Points, in no order, along strands that fork, close into loops and pass close to each other.
In the rows, 128 means zero.
Two points are linked if the straight distance between their rows is under 64.3. Some points are linked to none.
J_29: [169 147 107 146  93 114 104 118 165  80 109  82 173 162 160]
J_624: [108 157 134 152 107 177 124 108 180 159 115 151 136 148 141]
J_803: [ 64 122 145 127 166 166 127 131 105 155 135 160 115 124 119]
J_22: [ 96 133 137  79 152  97 144 147  73 131 111 121 115  86  82]
J_350: [ 84 122 159  95 163  98 161 125  87 144  99 137 106  93  76]
J_127: [118 152 120 133  93 116 161  84 156 153  45 141 125 156 159]
J_721: [192  97 143 159 121 128  94 141 171 125 185 119 137 122 113]
J_232: [116 129 118  77 159 100 150 147  62 112 131 110 114  92 100]
J_428: [102  95  81  60  90 180 105 117 133 183 123 173 108 159 137]
J_707: [169 157 115 158  45 136 104 149 155 135 129 141 153 141 134]
J_249: [159 113 140 152 150 128  74 155 136  96 200 111 132  82  91]
J_916: [ 86  99  84  50  82 163  97 124 125 180 114 179 107 160 120]
J_205: [ 70 114 135 121 166 164 134 117 124 153 126 161 112 135 140]
J_941: [135 147 133 135  95 127 164  89 165 154  42 131 139 163 142]
J_667: [153 169 132 126  67 122 113 128 172 123  89 102 176 142 103]
J_45: [143 141 154 189 157 101  84 152 143  82 169 104 149  92 121]
J_391: [111 174 134  99 133  84 135 119 154 118  92  90 168 117 110]
J_565: [156 103 122 120 143 140 155 161  61 123 159 139 109 113 114]
J_325: [162 165 118 135  50 127 113 137 163 133 108 125 163 144 113]
J_767: [151 139 153 201 149 109  94 131 165  89 156  99 164 125 136]
J_709: [169  92 146 145 143 146  81 164 113 106 204 126 127  86  71]
J_639: [175  80 141 178 119 166 117 164 119 140 195 157 112 126 120]
J_653: [142 121 117  86 182 112 162 135  68  98 152  98 110  97 123]
J_570: [114 155 151 100 142  89 148 100 163 136  81  99 154 121 101]
J_314: [160 161 111 121  79 112 103 129 163  96 100  88 180 148 132]
J_276: [ 64 123 150 127 175 158 124 137  76 150 130 167 106 118 104]
J_556: [140 125 121 108 180 105 161 134  91  91 154  89 111 101 140]
J_434: [199 109 119 165  70 137 107 141 160 135 162 135 134 142 143]
J_472: [ 75 134 116 123 121 119 154  95 127 151  83 155  97 136 165]
J_221: [169 137 127 169 126 106 116 111 163  80 124  81 167 154 167]
J_701: [165 128 108 176  59 153 109 155 143 138 169 154 127 139 156]
J_245: [193 118 110 142  81 123 117 138 156 126 148 117 140 143 143]
J_150: [177  79 149 160 131 157 121 163 120 131 195 145 111 115 100]
J_324: [128 165 107 111 144  84 142 128 126  94 122  85 150 114 153]
J_902: [ 55 107 109  93 155 126 134 107  88 137 102 166  83 147 163]
J_604: [102  99  87  71 117 186 111 107 143 170 132 157 110 157 153]
J_540: [134 117 117 109 146 138 150 163  29 123 148 148 101 105 101]
J_584: [148 126 150 159 168 122  90 149 139  84 195 102 131  88 105]
J_666: [ 86 113  98  96 132 178 123  99 151 160 131 153 109 154 169]
J_7: [ 46 128 106 105 129 110 143 101 109 135  82 154  88 140 165]
J_288: [170 125 141 167 148 112 112 118 171  95 152  89 158 140 154]
J_37: [ 72 105 163 117 167 106 165 116  90 150  88 150  90 122 109]
J_997: [148 156 153 135  97 134 150  97 183 142  48 122 161 165 115]
J_183: [106 131 122 103 151 134 140 156  18 130 132 149 109 105  87]
J_124: [ 60 101 140 121 166 126 152 109  90 150  98 161  85 134 145]
J_685: [ 81 132 142 117 155 133 135 154  51 139 125 163 108 102  84]
J_309: [113 181 118 104 136  80 138 124 135  97 107  82 163 118 139]
J_869: [165 108 110 186  76 172  96 156 145 141 188 162 118 145 165]
J_360: [ 72 117 119 113 150 168 130 106 136 159 124 153 108 146 157]
J_831: [174  85 155 150 140 150 107 161 120 122 198 131 118 105  81]
J_757: [141 135 139 137 182 100 153 132 117  90 155  86 118 111 150]
J_755: [116 130 147 100 136  85 171  89 154 156  67 116 126 131 118]
J_854: [ 93 147 108 127 100 119 154  88 142 151  65 152 110 146 171]
J_706: [182 113 135 151 137 122 121 130 160 111 165 100 138 131 136]
J_921: [143 149 123 147 164  90 156 124 129  86 138  86 142 124 167]
J_562: [145 162 150 136  86 131 136 110 184 142  75 117 167 153 106]

A tip is a point with one link. Name the tips that can be reached along the links from each point below, in the order of the rows.
J_434 => J_245, J_869
J_803 => J_916, J_565
J_472 => J_721, J_707, J_639, J_755

A fork is a point with three links, a tip a point with one. Leave the first point through the second and follow the links. Name the first fork or tip that comes.
J_7, J_472 => J_667
J_921, J_324 => J_755
J_245, J_434 => J_869
J_685, J_183 => J_565

Name the points in between on the shortest way along the links from the first point to the second, in order.
J_37, J_127 => J_124 > J_902 > J_7 > J_472 > J_854
J_127, J_667 => J_941 > J_997 > J_562
J_350, J_556 => J_22 > J_232 > J_653
J_707, J_314 => J_325 > J_667
J_916, J_205 => J_428 > J_604 > J_666 > J_360
J_667, J_584 => J_314 > J_29 > J_221 > J_288 > J_767 > J_45
